Each row is a point on a landscape with many peaks, with its height.
A climber steps from a point to the highest of its 5 nearest points, and stops where none of them is higher. Distance is the straight distance between rows; heights are no part of it.
J_940 h=520: [ -2  10   4  35 -11  14 -10  -1   5   4  40  17 -25   1  -6  32  -2   1
  61 -32]
J_585 h=583: [ -5 -13  15 -38  -2   2  -1 -13  -2  17  38  -9  20 -19  -2  -1  11   2
  -9  -6]
J_849 h=437: [ -8 -12  -4 -16  -1 -15  14 -12  -4  10  -8 -14   7  -8   6 -27  -1  -5
 -42  13]
J_615 h=543: [-38  -9   1   2 -22  24  -5  22 -10 -54 -20 -22  21   2  12 -10   7  -7
  -7  -6]
J_526 h=410: [  2  -5  17 -18  -4   5  -8 -19   0  23  52   0  -1 -14  -3  18  14   9
  35 -24]
J_331 h=568: [-11 -23  -4 -28   1 -28  19  -5  -5   4 -19 -26  21 -11   9 -44  -5  -8
 -48  12]
J_156 h=618: [  8 -10  40 -18  -7  -1 -10 -19  13  30  69   2   7  -2  -4  22  25  18
  48 -39]
J_744 h=404: [  5   9  -2  10  -1   6  -9 -16   0  19  30  16 -23 -17  -4  21   6  -1
  32 -12]
J_758 h=378: [ -1   2  10   7  -8   7 -10 -11  -1  17  42   5 -23 -11  -6  25   4   8
  47 -26]
J_115 h=567: [ 22  15  -1  -6  25 -12 -11 -36   3  52  32  30 -37 -17  -7  16   1   0
  10  17]
J_989 h=116: [ -5   3 -17  15   0   2   8   0  -2 -17 -38  -7  -1  -1   5 -18  -7  -6
 -33  16]
J_243 h=666: [ 10 -10  28 -32   0 -11 -12 -32   4  46  72   0  -1 -11  -6  23  18  16
  42 -33]
J_502 h=519: [ -8   7  11  49 -19  18  -4   7  11   4  49  18 -28  19  -8  30  -6  10
  77 -47]
J_938 h=540: [ 20  18  -6   3  15 -10 -18 -27  -3  42  31  32 -30 -12  -8  25   1   6
  23   5]
J_896 h=616: [-30  -8  12  29 -26  32  -3  27  -2 -49   6 -13  13   9   1  11   2  -4
  37 -21]
J_312 h=680: [-40   2 -24  20 -19  24   2  22  -4 -72 -55 -21  12  14  14 -18  -5 -10
 -13   1]
J_941 h=596: [ 29   5   0 -15  27 -17   0 -33   1  59  23  23 -26 -20  -8   3  -4  -3
 -14  20]
J_898 h=786: [ 36  28 -16   7  26   1  -6   6  -1  17 -12  32 -24  12   0  24  -4  -2
 -12  18]
J_582 h=405: [-16 -10  10 -26  -8   5   3  -9  -9   0  28 -14  20 -10  -3  -5   9  -2
  -5 -13]
J_40 h=658: [ -3   7 -12  26  -4  20  -8   1  -2  -9  -7  18 -16   0  -4  16  -2  -5
  10  10]
J_399 h=128: [ -4  -2  34  29 -14  21  -2  12  18   8  66  -5  -7  32   3  20   8  32
  72 -49]
J_185 h=106: [  2  -4  40   3 -13  10  -7  -3  13  18  68   0   7  18  -8  20  23  24
  70 -44]
J_297 h=676: [ 26  11 -24  11  14  -9  11  23   0 -16 -75  -5   8  20   6 -13 -19  -2
 -44  26]
J_376 h=306: [-22  -3 -15   4 -15   1   8   4  -7 -26 -41 -13   9  -1  14 -29  -5  -5
 -40  10]
J_764 h=689: [ 20  19   2  -1   5 -15 -13 -35  -1  48  54  24 -33 -14  -6  26   7   7
  44  -6]
J_397 h=782: [ 29  26 -17  13  21   1  -1  10   0   7 -24  29 -19  15  -2  20   1  -7
 -12  21]
J_255 h=545: [ -4  -9  13 -22  -5   5   2 -19  -3  20  44  -6  -1 -16  -1   8   8   2
  10  -8]
J_462 h=357: [ -5   0  20  36 -12  17   0  12  14   4  63   5 -15  29   2  22   8  21
  76 -52]
J_812 h=503: [-32 -24  15 -51  -9  -7   4  15  -7 -17 -11 -32  40   6   7 -33   5   5
 -41   7]
J_623 h=570: [-30 -34  -7 -40  -8 -38  18  14   0 -16 -47 -45  34  -3  12 -57  -9  -7
 -56   8]
J_955 h=635: [ 19   6   0 -29  11 -16 -10 -42   1  65  61  13 -28 -25  -3  14   7  10
  20  -8]
J_882 h=530: [ 24   6   3 -27  16 -26 -17 -51   0  75  69  21 -33 -26  -8  14   9   5
  19   1]
J_97 h=47: [ 18  -4  -6   2  13 -27  13   3   1  -4 -59  -7   8   4  -1 -31 -13  -3
 -47  23]
J_584 h=279: [-16  -5  23  44 -19  27   0  22  15 -12  55  -4  -4  40  -4  25   9  23
  73 -44]
J_149 h=634: [ 11  -1   0 -23  16 -15  -3 -36   0  44  27  12 -17 -20   0  -3   1   0
 -15  10]
J_75 h=537: [-10   4   7  42 -11  20  -5   3   8  -5  38  15 -24  12  -6  30  -6   6
  61 -32]
J_292 h=721: [  4  -9  11 -34   2  -3  -6 -32   3  39  57   2  -2 -24  -3   9  12   5
  16 -18]
J_41 h=440: [  3 -26   0 -25   9 -50  26  -8   0  13 -35 -23  18 -10   4 -44 -10 -12
 -57  18]
J_772 h=670: [ 13   2   6 -20   3 -13 -10 -41  -1  53  73  15 -17 -20  -7  20  11  11
  39 -22]
J_738 h=264: [ -5   3  -8   4   0  13  -3  -9  -1  -5   5   3  -2 -13  -1   1  -2 -10
   1   0]
J_671 h=533: [ 13  23  -4  37  -3   8 -16  -2  11  14  30  42 -40  12 -11  39  -2   5
  65  -9]
J_189 h=629: [  4  19  -5  38  -3  12 -13   4   6  -3  15  31 -31   5  -9  36  -4  -1
  51  -5]
J_847 h=406: [-12 -12 -10  -7  -5 -20  18   2  -1 -11 -39 -22  12   0   7 -34 -10  -2
 -49  15]
J_616 h=705: [ 22  19   2   8   5 -13 -19 -29   1  49  50  35 -37  -9  -8  27  -1   9
  52  -6]
J_606 h=273: [-44 -34   3 -46 -15  -4   2  38   2 -36 -49 -47  42   7  23 -46   5  10
 -48   9]
J_237 h=761: [ 30  41 -11  23  14  -6 -22 -11   4  31  44  61 -43   9 -10  51   2   2
  63   5]
J_387 h=756: [  7  10 -16  20   4  13  -5  -2  -7  -2 -14  14 -12  -2  -6   6   1  -8
 -10  19]
J_48 h=512: [  2 -20  -3 -21  12 -39  27 -13  -6  23 -17 -13  12 -14   2 -36  -6  -8
 -51  19]
J_568 h=675: [-12  -4 -25  23 -10  -3  10  24   0 -36 -73 -15  13  10  12 -31 -13  -1
 -44  22]
J_18 h=327: [-14 -12  30  -5 -17  21  -7  11   4 -18  30 -13  23   6  -3  15  10   9
  35 -25]
J_786 h=542: [ 18  23  -2  23  11  -1 -16  -9  -3  22  22  44 -35  -2  -9  35   0  -2
  43   3]
J_62 h=720: [  2  20 -27  32   1  17  -1  25   1 -46 -55   9  -4  24   1  -3 -10  -6
 -20  21]
J_647 h=707: [  6 -15  16 -45   3  -7   2 -31   3  40  62  -5   6 -22  -4   2   8   6
   2  -4]
J_212 h=535: [-30 -25  24 -45 -12   7  -5  10  -5 -21  -4 -27  46   2   1 -26  16   7
 -17   5]
J_668 h=367: [-16  -9  -1 -14  -9   4   7  -3  -9  -6   3 -15   9 -14   4 -17   1  -6
 -22   3]
J_727 h=377: [-18  -5  23  45 -20  34   0  24   5 -24  43  -2  -9  28  -4  21  -3  11
  63 -43]
J_677 h=795: [ 32  40  -8   7  19 -14 -27 -22  -2  47  39  53 -43   1 -12  43  -1   3
  58   3]
J_448 h=532: [-20 -13  11 -33 -10   5   2  -3  -7   2  10 -17  24 -11   1 -14   2   1
 -22  -3]
J_745 h=602: [ 12  14  -3  12   2  -1 -17 -22   2  32  36  23 -34 -14  -6  28   5   4
  39  -5]
J_943 h=352: [  3  -5   4 -17   5  -6  -1 -23   0  27  27  -2  -7 -19  -1  -2   3  -3
 -13   3]
J_947 h=719: [-44 -11 -11   4 -20  17  -3  28 -11 -58 -47 -30  22   4  18 -25  -2  -3
 -24  -4]
J_781 h=529: [ -3 -12  27 -14 -14  12  -6  -8   8  11  50 -10  17  -7   0  16  15   8
  34 -25]
J_306 h=693: [-34  -6   0  36 -25  30  -7  24  -9 -57 -11 -10   8   8  -2   5  -3  -7
  21 -13]
J_650 h=819: [-27  -4   8  31 -21  27  -2  17  -8 -35   0  -4  -4   3  -3  13  -4  -9
  27 -18]
J_199 h=638: [-16   9 -21  21  -8  18   4  13  -6 -43 -53  -9   3  10   6 -19  -3  -6
 -22  12]
J_50 h=146: [ -9  -9  38   9 -12  23   0   7  16   3  57  -5   9  23  -1  22  17  23
  65 -40]
J_740 h=192: [  2   3  -2   1   6  -2   2 -17  -5  17   3   9  -7 -13  -1  -5  -1  -2
 -19  12]
J_689 h=333: [ 16   7 -11  10  12  -9   8   5   1   4 -39   6  -6   1  -4 -13 -11  -6
 -37  23]
J_813 h=558: [-12 -17  48 -35 -18  17 -10  -2   9  -4  35 -16  38   5 -11  -1  23  15
  29 -11]
J_360 h=509: [  6  10   0  35  -3   6 -16  -9   7  15  32  27 -30  -1 -10  32   2   2
  50 -12]
J_572 h=728: [ 27  17 -16   7  21  -3  -3  -6   4  22 -12  21 -21  -1  -7  10   0  -4
 -15  20]
J_928 h=461: [ 22  22 -11   9  13   0 -17 -18   1  30  18  37 -32  -9  -6  26   4   7
  26   8]
J_779 h=753: [  2   7 -15  20   5   9   6   0  -3 -13 -39   7  -3   3   4  -8  -4  -5
 -18  19]
J_600 h=691: [-34 -30 -10 -29 -10 -18  16  18  -1 -25 -47 -40  30   2  21 -51  -3   2
 -57   3]
J_886 h=758: [ 24  21 -18  20  13   4   4  16   3  -9 -35  21  -8  17   1   4  -8  -3
 -26  24]
J_558 h=395: [ 19  19  -9  18  12   6 -10 -11  -1  19  15  36 -29  -3  -5  28   1   1
  22  11]
J_44 h=724: [ 25  23 -37  26  14   0  12  40   1 -36 -74  -2   6  29   7   0 -18  -5
 -35  23]
J_613 h=472: [ 27   3 -12  -1  23 -17  11  -2  -2  17 -31   8 -10   6  -1  -8 -11  -4
 -35  24]
J_900 h=220: [-22 -11  16 -11 -13  21  -3   3 -10 -13  15 -17  20 -11   5   1   8  -3
   6 -12]
J_235 h=571: [ 10 -19  57 -41  -4   1 -11 -26  21  35  71  -2  23   5 -17   8  33  23
  52 -27]
J_561 h=654: [-16  15 -20  34  -7  27   1  18  -2 -47 -46   3  -2   8  -1  -1  -6  -9
  -6   9]
J_350 h=337: [-28  -4   0  12 -18  23  -1  16 -13 -46  -7 -16  16   2   6  -5   1  -6
   5 -12]
J_678 h=48: [ 31 -15  -5 -13  25 -56  21  -4   3   9 -65 -20  15  -6  -3 -32 -26 -14
 -53  30]
J_685 h=699: [  0  15 -21  25  -1  10   3  21  -2 -35 -58  -4   0  16   4 -13  -9  -1
 -31  21]
J_749 h=539: [ 22   5  -3 -14  17 -18  -3 -26   2  40  16  20 -18 -11  -9  -4  -1   0
 -21  19]
J_104 h=421: [  0 -15   3 -25  10 -20  20 -17  -2  20   5 -14   7 -15   1 -29   0  -8
 -38  10]
J_293 h=501: [ -1   7   1  24 -10  13  -8  -5   3   4  29  15 -25  -8  -7  19   4   4
  41 -20]
J_9 h=725: [ 48  24 -36  16  15 -20  26  50  -9 -26 -81  -9   9  29  18  12 -44  -9
 -51  16]
J_17 h=579: [ -3 -14  50 -28 -13   9  -6  -7  17   4  47 -11  36   4 -10   4  27  20
  45 -23]
J_107 h=569: [ -9   8 -22  26  -3  13   0  12  -4 -29 -43  -2  -5   6   3 -16  -7  -8
 -18  14]
J_142 h=775: [ 37  36 -20  12  31  -3 -18  -2  -1  26   7  47 -35  10  -8  45   0   2
  21   8]
J_894 h=754: [ 28  29  -7  10  17 -12 -20 -22   8  42  35  48 -39  -5  -7  35  -5   2
  44   4]
J_550 h=482: [ -7  -2  15  41 -18  20   0   9  10  -2  50   7 -18  16  -5  24  -3  11
  72 -47]
J_246 h=372: [ -3  -2  20  22 -16  21  -6   2   6  -3  40   3  -4   3  -3  24  -1  10
  52 -39]
J_516 h=660: [-37  -4 -13  -1 -12   3   7  14 -13 -39 -38 -24  22   4  16 -32  -6   2
 -40   5]
J_371 h=525: [-12 -13  -7 -17   3 -20  16  -2  -8  -1 -19 -21  16 -12   6 -37  -9  -6
 -43  12]
J_316 h=360: [ -7  -9  16 -12  -9  10  -2 -11  -3   8  39  -5  11 -14   0  13  14   6
  23 -25]
J_427 h=313: [-16  -8  -2  -7  -3  -3  12  -2  -3  -8 -19 -17   9  -9   7 -27  -6  -2
 -34  13]
J_946 h=557: [-50 -21  -5 -26 -21  -2   8  32  -6 -47 -53 -38  35   9  25 -47   1   9
 -46   4]
J_65 h=713: [ -9  14 -35  33  -5  21   5  29   2 -58 -78  -1   7  26   2  -7 -17  -6
 -27  22]
J_111 h=563: [-25 -19  20 -49  -6   2   1   7  -5  -5  11 -26  43  -7   0 -20  12   6
 -14   4]
J_634 h=522: [ 33   6 -16   8  16 -30  15  22   0  -7 -80 -11   7  15   6 -18 -24  -7
 -56  25]
J_983 h=127: [-16   3  -6  -1  -4  14   2  -3  -7 -13  -7  -6   3  -8   4  -9   1  -6
 -15   2]
J_834 h=280: [-17 -14  31  21 -23  25  -2  19   5 -20  35 -12  19  13  -4  14  13  12
  52 -32]
J_908 h=694: [  3  -9   6 -26   4  -3  -3 -31  -1  36  44   2  -9 -22  -5   5   7   2
   3  -4]
J_127 h=662: [  3 -15  39 -33  -6   9  -5 -15   8  20  55  -9  20  -2  -6  15  24  13
  38 -25]
J_92 h=439: [  3  -2  18   2  -9  -1 -12 -14   1  29  59   4 -12  -9  -5  25   9   9
  54 -35]
J_184 h=162: [ 18   5 -11  12  15 -14  15   3  -3  -5 -53  -1   0   5   1 -22 -11  -4
 -43  27]
J_481 h=703: [  6 -11  28 -46  -2   1  -4 -25   5  33  60 -10  11 -16 -10  11  17  10
  26 -22]
J_205 h=603: [ -8 -20  33 -52  -4   3  -3 -10   5  12  35 -17  33  -5  -7 -12  19   8
   5  -8]
J_305 h=149: [ 11 -18 -13  -8  13 -46  18   4  -4  -2 -75 -27  19  -2   5 -43 -16 -15
 -60  24]
J_307 h=710: [-33   2 -25  15 -13   7   3  27  -6 -61 -70 -25  11  10  18 -33  -4   1
 -35   9]
J_588 h=536: [ 39  16 -17  10  26 -16  13  18  -1   5 -51   7  -4  14   1  -3 -16  -8
 -43  20]
J_742 h=806: [ 40  27 -24  13  30  -2   7  16  -2   5 -34  25 -18  19   4  20  -3  -4
 -24  18]
J_885 h=688: [ 27  36 -14  27  18   0 -25  -1  -1  23  23  50 -45  16  -6  52   2  -2
  53   5]
J_753 h=118: [ 30  -9  -6  -6  28 -39  18  -5   0  24 -43  -6   5   0  -8 -25 -13 -11
 -49  29]
J_169 h=750: [  7  15 -24  25   5   1   7  31  -1 -41 -83  -9  10  24   6 -16 -19  -1
 -38  25]
J_540 h=730: [ 34  33 -31  21  18   3  10  31  -2 -15 -50  19  -9  24   5  21 -17 -10
 -27  20]
J_793 h=471: [-35 -14  17 -23 -20  17  -3  24  -5 -42  -8 -28  35   5   8 -16  14   4
  -3  -8]
J_827 h=456: [ -5 -15  57  -5 -21  18  -4  -3  23   8  54  -8  30  15  -7  12  26  28
  61 -31]
J_581 h=284: [-29 -16  17   1 -19  28  -6  21  -6 -44   3 -24  27   5   3   0   9   0
  16 -18]
J_408 h=649: [ 18   3  -2 -26  14 -20  -2 -44   2  66  52  16 -26 -25  -9   8   6   6
   4   3]
J_724 h=787: [-23 -18  37 -16 -13  15  -7  14   1 -24  17 -19  35  -1   0   0  19   9
  23 -13]
J_757 h=668: [-28   1 -12  35 -18  34  -4  23  -3 -57 -24  -4  -1   0  -1   4  -6 -14
  13  -8]
J_54 h=667: [  9   1  -2 -18  12 -12  -4 -35  -1  51  41  11 -18 -20  -7  12   0   2
   0   1]
J_395 h=617: [-35   1 -17  24 -20  27  -2  24  -6 -61 -32 -11   9  11   7 -11  -8 -13
   2  -5]
J_8 h=469: [ 32  21 -10   6  25  -7 -12 -16   2  39  17  39 -38  -8  -7  27   0   2
   9  19]
J_341 h=580: [-20 -22  41 -43 -12  13  -4   0   9 -10  22 -22  44   1 -12 -11  18  11
   8   2]
J_432 h=554: [-21 -18   3 -32  -6  -9  14  -1  -8  -3  -4 -22  18  -8   8 -30   2  -5
 -38   8]
J_691 h=468: [-24  -1 -15  22 -15  24   3  15  -7 -44 -28 -12  11  -2   9 -11  -2  -7
  -6  -3]
J_252 h=88: [  1  -8  -9  -3   7 -26  11  -8  -1   5 -32 -14   2  -1   3 -33 -12  -4
 -49  20]
J_863 h=46: [-17  -7   0  -1 -14  18   0   5 -10 -25   5 -13  15  -7   4   3   2  -5
  -1  -8]
J_710 h=346: [-23 -11  14 -16 -17  15   1  10  -6 -30   4 -26  27  -4   4  -6   8   1
  -4  -5]
J_826 h=307: [ -8   2 -16  12   1  -5   8   9  -4 -23 -53 -12   8   4   7 -30  -9  -3
 -41  21]
J_756 h=816: [-32 -16 -16  -7 -11 -13  12  20  -2 -35 -65 -30  20   3  20 -50  -9   0
 -50   6]
J_64 h=195: [ -4   0   2   3  -2   5  -4 -17  -2  12  29   6  -4 -24   0  11   4   2
  11  -8]
J_77 h=531: [-15 -12  28 -31 -10  15  -3   0  -5 -11  26 -19  36  -7  -3  -2  13   9
   5 -13]
J_670 h=578: [-14   0   2  36 -21  23  -5   6   7 -11  34  10 -11   3  -3  27   1  -1
  56 -26]
J_186 h=575: [ 33  22  -9   5  27  -5 -12 -10   8  32   5  39 -32  -2  -4  21  -1  -1
  -5  18]
J_887 h=538: [ -6 -13  29 -22 -13  15  -5  -1   3  -1  36 -16  25  -7  -4   8  16   6
  23 -18]
J_435 h=760: [-41 -15 -20  -9 -22   6   2  31  -5 -59 -57 -36  27  15  29 -38   0   3
 -34   0]
J_597 h=729: [ 23  23 -22  23  16  15  -5  12   4  -8 -25  29 -20  13  -4  26  -3  -6
  -1  20]
J_843 h=210: [-24   0  -2  16 -19  23  -5   7  -7 -33  -7 -10   8  -4   5  -2   2  -6
   1  -5]
J_325 h=785: [ 49  27 -29  15  25  -6  14  27  -6  -4 -43  17 -11  24   8  24 -16 -10
 -35  16]
J_799 h=656: [-34   7 -30  35 -20  25  -2  30  -6 -73 -69 -11   5  17   8 -17 -13 -13
 -13  12]
J_206 h=198: [ -9  -1  -1 -14  -3   0   6 -10  -1   8   1 -12   3 -15   3 -13   0  -5
 -25   2]
J_176 h=399: [ 10   7  -7   5   9  -3   7 -10   2  10 -15   4  -7  -7  -4  -7  -1  -4
 -27  22]
J_187 h=687: [  3 -12  24 -38   0  -1  -6 -16   0  27  47  -9  16 -18  -8   7  14   6
  17 -17]
J_16 h=182: [ -5   4 -12   5   0   4   2  -6  -4   2 -14  -3   3 -13   3 -11  -1  -4
 -20  11]
J_28 h=546: [  5   2 -17  12   3 -23   9  16   0 -21 -70 -17  10   6   2 -34 -18  -4
 -47  29]
J_455 h=696: [-12   6  -5  31 -11  23  -3   2   1 -23   1  11 -12   2  -2  13  -2 -11
  23 -12]
J_275 h=196: [ 14 -13  -1  -9  19 -46  20 -11   3  11 -47 -15  10  -8   0 -38 -15 -10
 -51  24]
J_280 h=495: [-18 -31  -8 -27  -3 -45  20  10  -1 -15 -54 -39  26   1  12 -60 -12 -11
 -62  16]
J_816 h=420: [-35 -32  11 -58  -6 -16   5  23  -3 -17 -23 -36  40   7  12 -51   5   6
 -50  10]
J_249 h=388: [ -1 -24 -11 -16   5 -44  18  -4   1  -9 -58 -31  20  -2   9 -49 -14 -11
 -58  19]
J_416 h=314: [-40 -31  11 -48 -13  -6   5  26  -3 -34 -29 -32  46   4  14 -43   9   8
 -40   9]
J_450 h=423: [ -2 -12  41 -12 -12  12  -4  -5  10   9  58  -8   9   6  -2  20  20  15
  50 -32]
J_968 h=732: [-11 -14 -17  -3  -2 -28  14  12   0 -21 -65 -29  16   3   9 -44 -15  -6
 -57  15]
J_871 h=467: [ -6   5  -3  21  -6  17  -8  -8   2   0  24  12 -16 -11  -5  20   3  -1
  30 -12]
J_987 h=565: [ 11  21  -9  32   7   9 -19  -1   7   5  19  42 -37  12  -7  37  -6  -7
  53   0]
J_355 h=464: [ 21 -17   1 -19  21 -41  19 -24   3  42   2   0  -8 -18   0 -24  -7 -12
 -42  21]
J_227 h=549: [  7   8   8   0  -3  -4 -12 -25   2  30  52  15 -20 -18  -5  29   8   2
  47 -24]
J_372 h=653: [ -5   9  -4  38  -5  16  -8   2   1 -12  16  21 -26  -2  -8  27   2  -5
  45 -14]
J_543 h=692: [ 21  23 -34  29  18  13   6  36   2 -36 -60  10  -2  26   2  11 -11  -5
 -30  27]
J_652 h=650: [ -8 -17  29 -38  -8   8  -7 -17   4  14  45 -12  21 -13  -9   4  14   6
  14 -17]
J_936 h=762: [ 41  30 -38  21  16  -4  18  48  -9 -30 -71   3   2  33  14  12 -29  -9
 -36  18]
J_409 h=436: [-17  -9  14  32 -22  28  -1  15   3 -23  26  -2  -2  12  -2  19  -2  -3
  50 -34]
J_314 h=590: [ 43   6 -15   3  24 -35  18  20  -4   2 -64   0   3  14   2  -6 -26 -11
 -49  16]
J_996 h=73: [  0   7  -5   6   7   3  -3 -19   1  21   9  11 -17 -17  -3   5   5  -7
  -3   9]
J_679 h=647: [ 22  16   1 -11  15 -19 -14 -38  -2  60  50  28 -35 -23  -8  24   6   7
  29  -1]
J_883 h=500: [ 17  14  -4  -3  20  -5 -11 -24   4  41  18  30 -29 -13  -4  16  -3   2
   5   9]
J_96 h=682: [ 12  20 -19  28   7  19  -8   9   2 -22 -31  27 -14  11  -8  19  -5  -9
  -2  16]
J_330 h=72: [ 39 -19   1 -19  32 -59  22 -18  -3  31 -50 -19   5  -7  -7 -33 -16 -21
 -56  27]
J_503 h=740: [ 35  36 -11  11  28 -10 -17 -13  -2  42  25  48 -41   5  -6  37   2   1
  34  10]
J_598 h=706: [ 28  31 -20  16  20   5 -16   9  -2  16   3  44 -34  16  -3  45   1  -6
  22   7]
J_673 h=672: [-12  10 -16  28  -9  23  -2   8  -1 -31 -16   7  -8   1  -5   7  -5 -13
   7   3]
J_287 h=664: [ 15  19 -15  30   8  15 -12   8  10  -4  -4  35 -28   8  -8  36   1  -7
  25   6]
J_137 h=45: [ 32 -28  -8 -17  24 -68  17  -5  -4  12 -78 -29  16  -7  -7 -38 -19 -21
 -56  28]
J_663 h=564: [  7  24  -3  20   0   1 -16 -18   5  29  42  29 -35  -3  -5  30   1   5
  59 -17]
J_569 h=218: [-24  -6   7  13 -21  29  -3  18  -5 -40  10 -16  17   6   6   8   0   2
  24 -22]
J_662 h=665: [ 45  10 -24   6  19 -34  21  35  -4 -14 -87 -14  12  20   5  -3 -34 -14
 -55  18]
J_59 h=534: [ 17  14 -16  21  12  -3   8  11  -2  -8 -52  10  -6  11  -2  -3 -14  -6
 -32  25]
J_644 h=678: [-13   6 -10  37 -12  28 -10  14   5 -23   2  21 -21   6  -9  29  -6 -10
  41  -9]
J_820 h=781: [-16  -2   1  13 -16  17  -4  -2  -3 -15   9   2  -4  -7   1  11   4  -6
  19  -6]
J_720 h=763: [-31 -12   2 -21 -15  11   6  15 -15 -24  -9 -27  29  -2  11 -19   4  -2
 -24  -3]
J_825 h=726: [  8  16 -26  28   4  11   7  30   0 -32 -68   3  -2  17   2  -8 -13  -6
 -34  20]
J_511 h=345: [  0 -13   3 -29   8 -12  10 -25  -3  28  32  -9   5 -23  -1 -15   1   0
 -28   5]
J_39 h=375: [-43 -24   8 -39 -20   9  -1  27 -11 -42 -28 -39  44   7  15 -35   9   8
 -30   5]
J_736 h=556: [ -3 -24  46 -49 -10  13  -9 -12  11   7  40 -16  40  -2 -16  -4  26  15
  27 -10]
J_775 h=246: [ 15  -9  -5  -8  14 -27  12  -6   1  15 -31 -11   2  -6   0 -24 -10  -7
 -45  24]
J_750 h=553: [  7 -18  61 -25 -17   9 -13 -15  24  20  64   1  22  14 -12  13  35  27
  58 -29]
J_365 h=344: [ 12  -8   3 -13  14 -22  12 -22   1  32   2  -1  -7 -17  -4 -17  -3  -7
 -37  20]
J_618 h=459: [  3  13   8  39 -11   6  -8  -9   7  19  51  24 -36  11  -4  29  -3   8
  72 -31]
J_814 h=695: [ 11  -6  11 -39   6 -16  -5 -39   2  52  75   5 -10 -22  -8  14  11   8
  17 -11]
J_221 h=655: [ 15   2  -2 -15   7 -12 -12 -32  -1  46  47  20 -28 -23  -3  15   5   3
  15  -1]
J_74 h=434: [ 34   3  -4  -5  24 -22  10  -9  -1  32 -16  11 -12  -6  -5  -7  -6  -3
 -35  25]
J_665 h=311: [-10  -7  20  -2  -8  12  -8  -4  -1  -3  40  -9  10  -5  -2  17   7   3
  39 -29]
J_722 h=418: [  1   5  14  26 -10   5  -6  -6   4  20  53  16 -25   0  -5  29   3  10
  65 -38]
J_957 h=593: [ 24  -6   7 -22  29 -31  11 -35  -3  56  23   9 -14 -20  -8 -11   2  -1
 -23  22]
J_610 h=714: [ 47  36 -39  19  25   5   4  33  -7 -15 -31  32 -18  27   6  38 -18  -8
 -16  11]
J_134 h=497: [  6   6  -4  -4   5   2  -9 -22  -4  30  34  19 -21 -21  -1  14   7   2
  12   2]
J_447 h=651: [  3  19 -20  24   3  14   1  15   1 -24 -47  14  -8  11   0   2  -4  -8
 -20  23]
J_278 h=615: [ 12   7  -4  -2   2  -2 -11 -26   0  38  42  18 -22 -21 -10  15   3   6
  28 -10]
J_773 h=513: [-33 -19   1 -33 -14  -3   8  25  -5 -28 -32 -33  34   4  19 -42   1   0
 -44   3]
J_261 h=598: [-27 -22   0 -29  -6 -21  14   5  -6 -14 -28 -29  29   0   9 -48  -1  -4
 -53   7]
J_81 h=576: [-15 -17  18 -55   1   0   5  -9  -4  11  26 -19  32  -8  -3 -20  14  -1
 -17  -1]
J_439 h=652: [-48  -1 -29  30 -27  34  -2  42  -4 -89 -62 -22  14  20  13 -19  -5  -8
 -10  -2]
J_991 h=242: [-19  -7   7   8 -16  17  -7   2  -3 -15  19  -9   7  -5  -2  11   8   1
  23 -20]
J_731 h=92: [-27  -4  -6   5 -15   8   6   3  -7 -33 -18 -11   9  -5  10 -18   0  -6
 -22   1]
J_61 h=541: [ 28  -9   3 -18  27 -36  13 -27   5  51  10   6 -11 -19  -5 -18  -1  -8
 -37  23]

Where does a climber stop that starts at each point below?
J_61 => J_292
J_671 => J_742
J_613 => J_169
J_278 => J_292
J_813 => J_292
J_399 => J_650
J_246 => J_650
J_448 => J_292
J_360 => J_742
J_722 => J_650
J_940 => J_650

Write out the way that a climber takes from each point below.
J_227 => J_278, J_221, J_54, J_908, J_292
J_50 => J_827, J_17, J_127, J_481, J_292
J_996 => J_134, J_221, J_54, J_908, J_292
J_206 => J_849, J_432, J_331, J_261, J_600, J_756
J_983 => J_668, J_432, J_331, J_261, J_600, J_756
J_355 => J_957, J_149, J_54, J_908, J_292
